Each scene shows the same named points in several views. A view is turned or mirrored, and shifted as a whole, has a little noise and may leave points out.

Scene 1
View 1
(78): [ 10  31  18 -18  -2  14   1   8 -19 -11  10   5   0   2  14  -3   3   7
 -10 -13  10  29 -10 -19  -5 -17 -17  -6  -5  -5 -24   8  19   2  -3  -4
 -20  20]
(53): [-19  16  27   3   7  28  40   6 -17  -4  -9  25 -16  19  33  -8   8   4
 -14  -6   7  11   3 -27   4 -13 -27  11   8 -12 -28   5  14  11   3  -6
   8  -5]
(4): [-26  17   3  15 -27  18  28  14 -22  -4   1 -16 -33  18  -5  16  10 -28
  14  -1  -9  23   8 -33  -3  -5  21  11  47 -18  -1  16  34  -9  13  13
   5 -33]
(151): [ 19  38   7 -16  -2  12  -1  19 -18  -7  17   0   3   0  13  -3   1   7
  -9 -22  14  18  -8 -20  -8  -8 -15 -11  -4   1 -23   6  26  -4  -6  -7
 -27  25]
(116): [ -8  26  10   2  -6  17  19  18 -12  -6   6   9 -14  13  15  -2   9  -5
  -4 -11  10   7   2 -27   3   1 -11   1  16  -5 -15   6  25  -7  -3   0
   0  -5]
(262): [  7  36   3   5  -7  17  16  22  -8  -2  10   2 -12  14  12   3   3  -5
  -5 -20  10   5   5 -34   0   1 -11  -3   9   0 -18  11  37 -12  -9  -3
  -7   0]
(146): [ -8  22  15  -6   2  13  11  18 -10 -10   8  20  -5   8  22 -10  14   4
  -6 -10  18  -1  -2 -18   6   6 -21  -1  10  -1 -14  -1  15  -6  -6  -2
   0   4]
(169): [  3  31  -5  -4 -17   5  -4  27 -15  -9  21 -10  -7   4  -1   5  10 -11
   8 -16  11   7  -1 -22  -3   9   6  -8  25   0  -2   6  32 -20  -4   6
 -15  -1]
(258): [ 19  43   6   5  -6  16   8  20   2  -2   9   5 -13  14   9   6   1  -5
 -11 -23  12  10   6 -38   5  -3 -15  -4  -3   0 -20  17  39 -14 -18  -3
  -8   5]
(41): [ 19  38  -1 -10  -5   3 -15  30  -3 -11  26   7   4   1  11  -6  12   2
  -3 -23  26  -7  -2 -19   6  17 -15 -15   4  11  -8   1  28 -23 -20   0
 -15  17]
(34): [  0  33  -4   4  -8  15  18  30 -16  -1  13  -2 -10   9  14   2   5  -5
   2 -20  10  -2   3 -28  -5   6  -6  -5  22   1 -14   5  35 -13  -2  -2
 -11   0]
(238): [-30   0  22 -20  -9  -2 -14   9 -20 -29  15  20   0  -3  10 -18  32  -2
   8  11  19   8 -13   5  12  14  -7   0  28  -6   7 -10 -10  -7   1  15
   6  -6]
(95): [ -7  26   3   5 -10  13  15  24 -10  -6  11   5 -13  13  11   0  11  -8
   2 -14  10   0   5 -27   4   8  -5  -1  24  -2  -9   6  29 -13  -4   3
  -1  -9]
(26): [-12  21   9  -8  -1  19  24  20 -32  -4   8   4  -4   5  21  -6   4   4
  -2 -13   6   9  -4 -17 -11  -8 -11  -3  20  -6 -21   0  20   4  11  -6
 -14   8]
(72): [ 14  37   7  -5  -5   9  -5  21  -2  -9  15   9  -5   7  10  -2   9  -1
  -7 -19  19   7  -1 -26   6   4 -16  -8   0   3 -13   9  29 -16 -17  -1
 -10   9]
(129): [  8  33  26   1  12  24  21   9   6  -5  -3  34 -11  20  31 -10   7   8
 -25 -16  19   5   5 -34  15  -7 -42   3 -18  -2 -31  11  21   0 -20  -9
   7   7]
(11): [ -8  22  17 -15   9  24  29  14 -37  -3   5  11   2   4  33 -13   0  16
 -10 -14   7  12  -8 -15 -15 -15 -23  -3   8  -6 -33  -4  14  14  12 -13
 -20  22]
View 2
(34): [-17 -14 -27  -3 -14  10  -4  32   8  23   5 -12 -11   1 -10 -17   5   4
  -4  25  -4   3  -1 -25  36  39  15  -2  27   0   5  34  12 -12 -10 -10
   8   2]
(258): [-25 -27 -40 -10   6   0   7  40   9  26 -10  -5 -15   0  -3  -2   4   0
  -2  15  -2   9   3 -10  33  21  33  -2  34  11   6  30  10  -4  -6  -2
   3  -4]
(72): [-24 -20 -29 -11   5 -13   8  31  10  31  -6  -7 -14  -5   3  -8  -1   5
 -11  16  -5  11  -2  -9  29  28  18   2  25  15   4  38  17  -1  -5  -2
  13  -2]
(169): [ -7  -5 -25  -5 -11   0  -1  32  21  36  -2 -12  -8   5  -1 -24   8  13
  -2  27  -4   2   0 -13  37  39   5   9  18  11  10  39  14  -9 -21  -7
  21  12]
(238): [ -3  17  -2  -9 -19 -22 -10  -9   2  60  -1  10   6  -5   1 -17 -10  12
 -15  24 -17  22 -19 -12  18  47 -22 -13  -9  -2 -12  34  25  13  -3 -20
  21  15]
(151): [-26 -14  -5 -14  11  -7  13  28  15  13  -5  -6 -12 -13  -3  -3   7  -5
 -12  18 -11   7   0  -2  22  34  10   9  19  12  17  38  11  -4  -6 -10
  11  -1]
(4): [ 14  14 -36   3 -36  30 -21  24  13  54 -14   7   3  25 -14 -20  23   8
  32  40  -4   4   3 -17  43  40  14 -18   5 -16   5  11  -6  -9 -30 -26
   3  32]
(78): [-24 -10  -3 -16  14  -7  14  20  11  16 -12   3  -9 -13  -3   7   9 -10
  -8  17 -16  11  -2   3  17  31  11   2  12   8  16  30   6   2  -2 -15
   4   2]
(146): [-23 -12 -19 -10  -8  -8  -1  13  -4  33   2   1  -6 -10  -6  -4  -8   1
 -15  17 -11  17 -10 -20  23  35   9 -12  17  -1  -6  31  19   1   5 -12
   4  -3]
(41): [-27 -22 -26 -11   3 -21   9  33  13  29   4 -17 -16  -9   5 -19  -9  11
 -23  14  -5   8  -4 -14  29  33   7  12  28  21   3  50  28  -3  -5   5
  22  -7]
(95): [-12 -10 -32  -4 -17   5  -8  26   4  38   1  -5  -7   4  -7 -16   0   8
  -1  23  -5  10  -4 -23  35  37  13  -9  20   0  -2  30  14  -6  -9 -11
   7   5]
(116): [-15 -11 -27  -6 -12   5  -4  22   0  34  -2   1  -7   0  -9  -7   2   0
   0  22  -7  12  -3 -19  30  34  17 -13  20  -3  -1  25  10  -3  -4 -15
   1   3]
(26): [-20  -4  -1  -6 -10  11   0  16   3  16   3   0  -5  -9 -15  -4   8  -9
  -5  24 -15   8  -5 -19  24  44   5  -7  13  -8   9  28   5  -7  -4 -23
   1   1]
(129): [-37 -29 -34 -14  10  -9   8  20 -15  26  -8   9 -11 -13  -5  18 -10 -11
 -13   5  -9  25  -7 -15  18  19  37 -23  29   0  -8  20  14   7  18  -8
 -14 -16]
(11): [-30  -7  13 -10   0  10   6  12  -3   0   5   4  -6 -20 -19   8   6 -20
 -12  19 -19  12  -6 -16  16  45   7  -9  12 -12  12  26   3  -5   8 -27
  -7  -7]
(53): [-23  -9 -18  -7 -10   9  -5   7 -17  27  -4  16  -1  -7 -17  14   0 -14
  -1  17 -15  22  -9 -20  19  32  24 -32  14 -19  -7  10   3   2  12 -26
 -18  -3]
View 3
(258): [ 19  20  -6   1  31  21  -3 -10 -10 -14  11   8   6  -1  21   4   5  -5
   7 -25  -1  20 -14 -11   8   0 -20  18  30 -26   3 -23   6  -3   5  -8
  17 -10]
(238): [ 34 -19 -12   8  -7  32   3 -10   7  -8 -12  20 -17  -6 -36   3   9  -3
  -5 -15  56   5 -25  12  20  42 -18  13  12 -53  27  11 -10   6  10  12
 -21  10]
(262): [ 19  10  -3   4  33  14   0  -9  -6 -11  17   7   1   6  13   7   6  -8
   3 -24   7  15 -15  -8   9   2 -12  18  29 -30   8 -17  12   2   3  -3
   6  -4]
(4): [ 19   6  -8  -3  32 -19 -13 -25 -17  14  40  14   2   5   6   0  18  -1
   4 -11  13   7 -33   4   4  21  -1 -14  10 -46  12  -6  29  30  12  33
 -46   3]
(72): [ 24  13  -6   2  20  31  -2  -7  -8 -17   2   9  -2   0   6   2   3  -7
   2 -23  12  18 -17  -8  14  10 -21  24  28 -31  14 -13   3  -7   5  -9
  19  -9]
(151): [ 24   3   0  12  14  32   3  -2 -14 -16   2   9  -9   5   6  -1   5 -15
  -3 -17  15   1 -12 -18   4   3  -8  19  31 -14  23   0   5 -13  10 -14
  21 -10]
(129): [  9   4  -8  13  30  28  15  -1  20 -21  -2   9   0 -17  14  22   8   1
  15 -35  16  15   9 -16   8  -6 -28  22  36 -27 -20 -29 -20  -2   5 -14
  13   5]
(78): [ 21  -1  -3  16   9  31   6  -3 -12 -12  -1  12  -9  -5   6   2  10  -8
   3 -15  19  -5  -6 -22  -2   3 -11   8  29 -11  15   0  -5 -13  16 -12
  12  -7]
(11): [ 15 -22   4  29  22  20  22   3  10 -14   8   8 -18   6   1  16  12 -20
  -5 -20  28 -18   6 -24  -4  -7   6  13  33 -11  11   3  -2  -2   9 -12
   1   8]
(41): [ 30  12  -3  -1  18  41  -2  -4  -8 -24  -3   9  -5  11  -2  -1  -4 -14
  -7 -24  15  24 -24  -1  22  13 -18  38  31 -35  27 -11   7 -12  -2 -14
  31  -9]
(146): [ 20  -5  -5  11  20  26   9  -5  12 -17   1  10  -7  -1  -7  13   7  -9
  -1 -26  28  10  -9  -4  14  11 -15  22  27 -37   7 -10  -4   2   3  -4
   1   7]
(95): [ 21   4  -5   2  30  11  -1 -12  -1  -8  17  10  -3   8   2   5   7  -8
  -2 -22  16  16 -22   2  14  14 -10  16  24 -43  13 -12  14  10   1   6
  -8   3]
View 4
(262): [  5  21  17  -6 -28   1   0  21  -8  21   4   0   3  25 -28   6 -22  11
 -16   5 -13   2 -16  15  -6   7  -5   1   0  15   7 -27  11   8  19 -21
  12  -5]
(4): [ 14   8   8   4 -16   1  19  10  -6   2  -9 -20 -10  18 -35   7 -40  13
 -34  29  17  -9 -17   9 -39  37 -27  26  13  42  15  12  11 -18  10 -41
   2  -1]
(53): [ 12  19  11   8 -18  19  -2  12 -25   4 -16  -1  22   3 -20  -3 -31  19
 -30   1 -12  -9  10   9 -12  10 -15 -11  18   8 -24 -23   5   2   4   7
   9   5]
(238): [ 25  -9  -9 -22  14 -21  -4 -15 -12   7 -33  15 -32  -6  -6  20 -15   9
  -7  13  15  -6  20   6 -14 -10 -24 -14 -11  40  -3 -14  14 -10  14   2
   9   3]
(34): [  6  14  16  -9 -21   0   7  17  -7  16   0   0 -10  22 -30  11 -17   6
 -17  12 -10  11 -13  15  -7  10  -7   0   8  17   7 -29  17   6  22 -34
  13 -11]
(146): [ 12  13  10 -11 -13  -2  -3   8 -17  16 -12   8  -3   7 -16  10 -18  11
 -12   3  -9   1   4  10  -1  -3 -10 -14  -1  15  -6 -31  13   7  16  -4
  15  -3]
(72): [  7  17  12 -15 -24 -13 -10  18  -5  28   2  11  -4  24 -23   9 -14   9
  -5  -2 -13  -1 -14  14  -1  -5  -2  -3 -15  17  10 -32  11  10  24 -11
  11  -4]
(258): [  3  25  18  -9 -36  -4  -5  27  -4  30  13   3   8  32 -31   4 -20  11
 -11  -3 -18  -2 -25  16  -2   3   1   3 -12  13  13 -29   8  13  24 -18
  12  -5]
(129): [  7  31  13  -1 -29  10  -9  20 -26  26  -1   8  30  12 -16  -1 -27  19
 -14 -15 -22 -11  -1  10   7  -7  -4 -20  -6   1 -16 -34   0  17  11  17
  17   4]
(169): [  9   7  11 -18 -18 -16   0  13   4  19  -1   4 -23  27 -29  14 -13   4
 -10  15  -2   6 -18  15 -14   6  -8  10  -7  30  20 -22  18  -1  26 -35
   7  -8]
(26): [  9   6  16  -3 -15   8  -8  11  -4   2 -16   7  -5  13 -26   3 -11  11
 -21  14 -17   9   5  14 -18   7  -7  -2  21  15 -11 -33  19  -2  17 -16
   1  -1]
(11): [  8   5  17   0 -15  16 -20  13  -4  -3 -19  15   4  11 -24  -5  -2  12
 -22   9 -30  11  15  16 -15  -1   0 -10  28   4 -24 -47  18   1  15  -2
  -3   4]
(78): [  8   7  14  -7 -22  -5 -30  17   6  13  -9  19   3  23 -24  -3  -3  13
 -11   0 -23  -3   0  15 -18  -7   2   1  -1  16  -5 -36  11   0  20   3
  -7   8]
(116): [ 10  15  10  -5 -18   1   4  13 -13  14  -6   0   0  15 -24   8 -25  12
 -19   8  -5  -1  -6  11 -11   9 -12  -2   4  20   0 -21  11   2  14 -15
  11  -4]
(41): [  6  14  12 -25 -20 -19  -7  15  -3  32   3  17 -18  25 -20  17  -5   3
   3   0 -15  11 -13  16   9 -15   1 -10 -19  17  14 -41  17  15  30 -19
  19 -11]

Which points are out of place in each view (at most two, in the order of its rows)? Write none if all are in place.
view 1 | (151)
view 2 | (238), (4)
view 3 | none
view 4 | (258)

Scene 2
View 1
(235): [ -5  29 -15  10 -20   8  -6  -3 -19  -8   1 -12 -21  -5  -8 -14 -19  -7
 -12  -9  13 -30   7  29  -1  15   1 -10 -29  14  -6  12  15   0   1  -2
  -7  -8]
(105): [ 11   3  10  -4   5   5 -13 -10 -11  -2  -1  10 -10  -5  -5 -10 -11 -16
  -3 -12  18   8   7   2  -7  -2 -15  -5 -14   7  -9   4  -2  -5  10  -5
   4 -26]
(239): [-23  -6 -33   9  -9  13 -28  13 -35 -12  11  30 -13 -24 -29  -9  20 -11
  11  14  -6  -3  14  29  18 -11  -4 -14   2  24 -11  15  13   6  -3 -13
 -13 -41]
(145): [ 23  19   0  11  -7  23 -12 -11   3  -4  15 -15 -11 -14   3 -12  13 -22
  -5 -15  34  16   0  14  -3  -1 -24   2 -26  13  10  19  -3 -10   6 -14
   3 -36]
(30): [ -8  -4  -2  -5  -2   0 -14  -1 -14  -1   1  20 -16  -5  -8 -10 -13  -8
  -6 -11   6  -5  13  13   3   5 -11 -14 -12  11 -15   5   1  -1   8  -4
  -4 -23]
(100): [ -2  16   1  -1 -11   2  -4  -4 -14   0  -2   2 -14   3  -1 -12 -30  -2
 -20 -23  10 -20  17  17  -2  16  -2 -16 -24  11  -7   2   6  -3  11   0
  -1  -7]
(148): [ 30  34  30  -4  -3   3   9 -25   2   4 -10 -23  -7  16  15 -12 -57  -8
 -37 -43  31 -16  10  -2 -22  20  -5  -8 -39  -4   1  -3   1 -12  20   4
  12  12]
(237): [ 18  13  18  -5  -5   6  -2 -13   9   3   4 -12 -18   4  13 -12 -22 -12
 -21 -34  25   2   5   4 -11  16 -21  -5 -32   5   1   9  -7  -9  16  -3
   6 -14]
(179): [ -9  31 -18  12 -32  11   1   0  -7  -4   9 -23 -31   1   3 -15 -17  -3
 -20 -21  13 -35   9  38   5  29  -5 -13 -41  20   0  20  12  -3   3  -5
 -10 -11]
(154): [-12  14 -13   3  -7   2 -13   1 -38  -8  -6  18  -5  -6 -19 -10 -25  -3
  -9  -3   1 -27  18  19   3   0  10 -19  -8  13 -14   0  18   0   5  -2
  -5  -9]
(150): [-32  -2 -26   1 -12  -3 -21  12 -35 -10  -2  28 -20 -10 -23 -12 -12  -3
   0   7 -10 -25  16  29  11   3   3 -18  -7  19 -22   7  16   6  -2  -3
 -14 -22]
(97): [-11   6   7  -8  -5 -11  -7  -4 -15  -1 -12  10 -23   8  -4 -11 -41  -3
 -16 -18   3 -27  12  10  -7  19  -3 -13 -23   8 -22  -1   6   0   9   7
  -6  -5]
(128): [  0  18   3  -1 -16   1   0  -6  -3   3   0 -10 -23   8   6 -14 -33  -3
 -25 -29  13 -23  11  17  -5  24  -8 -14 -33  11  -5   7   3  -4  10   0
  -3  -3]
(130): [-15   4 -15   2 -11   3 -16   4 -22  -7   3  13 -17  -8 -15 -12  -8  -6
  -4  -5   3 -14  12  23   7   5  -4 -15 -13  16 -13  10   9   0   3  -5
  -7 -23]
(193): [-12   6 -27  12  19   9 -43   1 -75 -29 -13  46  15 -34 -57  -5   5 -23
  34  47  -4  -6   9  12   0 -48  17  -7  23  10 -28  -6  31   7  -9  -3
  -3 -34]
View 2
(105): [  9   5   2 -24  11  14  -8 -11  12  35  -1   2  -4  10   7   7 -12  10
   0  11  -7  -8 -14  -1 -16   0  -1  10   6  -5   6  -8  10 -23  11  -8
  14  -9]
(179): [ 21  21  25   8   7 -22   0  -9  14  14 -16   0  16  -8  18  10 -41 -10
  12  -7 -18   9  25   1  18  -4  -8  -6   5  -8  -1 -32  22   2  18  -1
 -18   0]
(100): [ 16  23  11  -5  13  -3  -3  -2  11  27  -8   7  18  16  12  11 -27  -1
   2  12  -7  -1  13   7 -11  -6  -9   3   5 -16  11 -20  14  -3  15   3
  -6  -2]
(154): [ 21  26  30  -8  32   4 -15  -2  27  26   2  -8  12  18  24  34 -11  -6
   1  22 -12  -6  19   5 -22 -26  -1   0   2 -15  20 -12  14 -15  11  -1
   4  -5]
(235): [ 19  27  28   0  14  -9  -9  -8  20  15 -11  -3  10  -3  20  16 -26  -8
   4   1 -20   4  22   5   5  -7  -4  -2   0 -13   5 -20  19 -12  13  -1
  -2  -5]
(30): [ 16   2  10 -16  23   3  -7  -7  20  39  -3   1   1  19  11  19 -11   8
   7  14  -5 -11   1  -3 -17 -11   1   1   8  -2  12 -20   6 -14  13  -9
   4  -3]
(145): [ 11   8   7 -22  -9   6  -7 -22   4  26   0  -3 -19 -23  11  -6 -25   5
   9  -1 -13   2 -24 -11  13   7   1  14   8   7 -13  -2  16 -19  15 -11
  13 -18]
(130): [ 20   9  24  -8  27  -3 -10 -11  25  30   1  -7   0  10  18  28 -15  -1
  11  10 -11  -8  12  -6 -10 -19   1  -4   7  -2  12 -21  11 -15  12 -11
   0  -3]
(193): [ 19  20  55 -30  61  30 -44 -15  51  23  24 -35 -24   9  38  63  30  -2
  -6  32 -24 -20   3  -3 -40 -49  21   2  -2  -1  28  16   7 -58  -1 -17
  47 -17]
(237): [  7  10 -11 -15  -8   4   4  -8  -2  31 -14  14   9   6   0 -13 -31  10
  -2   4  -3   0 -10   4  -2  16  -9  12   6 -11  -1 -16  15  -6  16   3
  -2  -5]
(239): [ 28   0  39 -14  43  -2 -21 -18  38  37  19 -23 -22  -1  28  44  -1  -3
  22  15 -12 -10   4 -23  -9 -37  13  -7  10  17  11 -16   8 -26  10 -28
  12 -10]
(148): [  3  38 -13  -8 -17  10   6   5 -12  21 -22  24  32  15   4 -21 -39   5
 -19  11  -6   6   1  28 -13  22 -20  19  -2 -36   4  -6  21   0  15  24
  -4  -6]
(150): [ 25   6  35  -6  45  -7 -17 -10  38  31   1 -14   3  20  22  42  -5  -5
  14  15 -13 -11  25  -7 -17 -33   5 -15   4  -2  21 -28   8 -19  12 -15
   3   1]
View 3
(30): [-27  22   9   3 -13  -6  22  -4   4 -21  14   0  22 -18  -1 -26   3   6
  -5  12  -4 -24  -3  -1 -11   8 -34  19  -8   3  -9  12   4  23   7   1
   7  20]
(193): [-33  -3  24  25  24  -5  25 -60  -4 -32  69 -27  50 -63 -15 -76 -33 -21
 -15  50  -3 -44  19  17 -34  13 -30  -9 -21  -3 -35  36  29  20  -4   2
   8  36]
(128): [-24  25   3 -13 -12 -21  21   5   6 -11  -7  -1  17   6   1 -14  25  11
  -3   9  10  -1  -8 -13   0  16  -8  26   6   6   8   4  -8   9   7   1
   0   9]
(235): [-30  24  -8 -17  -1 -23  25 -10  -2 -13  13 -13  32 -10   1 -34  20   1
   0  27   6  -1   3  -5  -2  22  -4  27  -4  11   1  10  -6   2   8  -1
  -1   8]
(105): [-30  11   6  12 -20  -6  21  -4  10 -16  12   3  29   0   1 -27   2   0
  -4  12  -1 -21   0   0  -4   7 -26   8 -12   0  -1   0  16  36   0 -15
  11  21]
(179): [-31  37 -19 -30  -4 -24  22   3  -3 -10   3 -10  31  -4   7 -27  32   5
   3  22   1   7   1  -5   4  22  -2  40  -3  21   4   7 -18  -3  12   1
  -4   1]
(100): [-27  20   8  -9  -5 -18  19  -1   5 -13   1  -4  20  -4  -2 -20  16   7
  -7  13   9  -8  -5 -10  -6  15 -12  21   6   4   1  10  -1   9   8   5
   3  12]
(145): [-41  18 -25   0 -20  -8  13   1   8  -7  13   1  48  11  15 -35  10 -12
   0  17 -10  -7   8  12  12  10 -19  17 -29  16   6 -14  19  45   2 -30
  17  11]
(237): [-29  18  -1  -1 -27 -14  19  10  12  -9 -10   8  22  22   5 -12  21   6
  -2   2   3  -5  -6  -8   8  10 -15  17  -6   4  14 -12   7  31   2 -18
  10  12]
(239): [-36  29  -6  -2   4   1  20 -20  -7 -27  45 -13  45 -54   4 -54 -13  -3
  -5  31 -19 -31  11  20 -18  10 -45  28 -27  21 -28  21   5  19  12   7
   9  21]
(148): [-22   2  14  -4 -16 -28  17   7  18  -2 -25   5  12  42  -2  -3  30   2
 -10   1  26   7 -13 -24   7  17  14   5  19  -9  25  -8  11  17  -2 -13
   8   9]
(97): [-18  20  22  -2 -14 -19  32  -6   6 -20   3  -2   8  -9 -10 -17  20  16
  -4  13  12 -16  -8 -17 -12  14 -16  16  11  -4   1  15  -8   5   4   4
  -4  18]
View 4
(148): [ 15 -43  -7  12  28  -7 -16  47  44 -21   8  17 -14  -4  -2  -3 -19   8
  -5 -17  -1  28 -19  18 -49 -13 -11 -49   4  16  24  25 -27 -20  13  25
 -22  23]
(100): [ -2 -26   8   2   4 -18 -13  35  22  -6  14   6  -4   1  -4   0 -15  -1
  -5  10  -6   7  -6  17 -30  -5   8 -20  -8   4  13  -4  -6  -5   5   7
 -26  10]
(235): [ -7 -30  29   5   0 -13   1  38  21  -1   6   3  -3  -7   4   3 -15   1
   6  11 -14  -4  -5  17 -22  -7   0 -11   4  -3  12 -10   1  -3  12  -5
 -16   3]
(193): [ -9  13 -21 -56  -2 -60  12  25  19   9 -11 -11  18 -22  10  -5  -4  -4
 -26  68   7 -19   1  13 -27   1  46  28  48 -13 -25 -77  33 -14  19 -16
 -16 -25]
(145): [ -2 -29  30 -10  12   2 -10  17  26  21  -3   8  19 -15  15  17  -4  11
  -9  13   7  34  -5   6 -32   3 -21 -40  14   4  20 -34  19   1  34  14
  -7  24]
(128): [ -2 -34  15  11   8  -9 -14  36  24  -6  14   8  -8   2  -2   0 -17   1
   1   1  -9   8  -4  15 -29  -9   2 -29 -14   5  17   6 -12  -6   5   8
 -25  16]
(237): [  4 -35  10   2  20   1 -17  23  33   4  11  13   0  -3   1   8 -13   6
  -9   0   5  31  -3   8 -35  -6  -9 -47  -8  15  20   0  -5  -9  16  25
 -22  27]
(30): [ -8 -16  -2 -14  10 -20 -14  13  19   8  16   1   3   2  -7   4 -12  -1
 -13  28   4   9  10   5 -25  -5  22 -20 -13   9   1 -21   8  -7   5  11
 -29  15]
(105): [ -1 -20  -2 -19  17 -14 -12  16  30  10   5   5   6  -7   2   4 -11   6
 -17  22  10  22   2   7 -34  -3   8 -32   4  10   6 -24   8 -10  18  18
 -21  18]
(239): [-19  -1  24 -28 -15 -33  -6  13   1  22   7  -7  24  -3   8   8  -3  -9
 -14  49  -2  -5   9   9 -14   7  23   8   2 -10  -3 -60  33  11  15 -12
 -20  -1]
(150): [-18  -7  14 -13 -10 -33  -3  22   7   7  14  -5   5   3  -5  -1 -12  -8
  -6  39 -10 -19  11  14 -14  -3  33   9  -9  -4  -4 -32  13   1  -1 -12
 -28  -4]
(130): [-11 -16  16 -11  -5 -24  -8  24  12   7  10   0   6  -1   0   2 -11  -3
  -8  27  -6  -1   3  13 -22  -2  17  -7  -5  -2   4 -27  11  -1   9  -3
 -24   4]
(154): [ -6 -12   0 -13  -4 -36  -6  39  17  -6   9  -1   0  -1  -3  -5 -12  -7
  -9  26  -9  -7  -6  20 -28  -4  25   1   5  -5   1 -21   2  -4   5  -6
 -27  -4]
(179): [-11 -37  47  21  -5  -4  -3  39  14   0  11   3  -4   3   3   7 -15   0
  10  -1 -20  -4  -2  19 -17  -8 -10 -19 -11  -4  21  -2  -2   5   9  -8
 -16   9]
(97): [ -3 -25  -4   1  12 -22  -8  28  27  -6  17   5 -14   4 -11  -4 -19   0
  -4  16  -4  -3   5  11 -27 -12  23 -20 -13  11   4   3  -8 -15  -2   8
 -30   8]

Which points are out of place in each view (at most two, in the order of its rows)? Write none if all are in place.
view 1 | none
view 2 | none
view 3 | none
view 4 | (30)
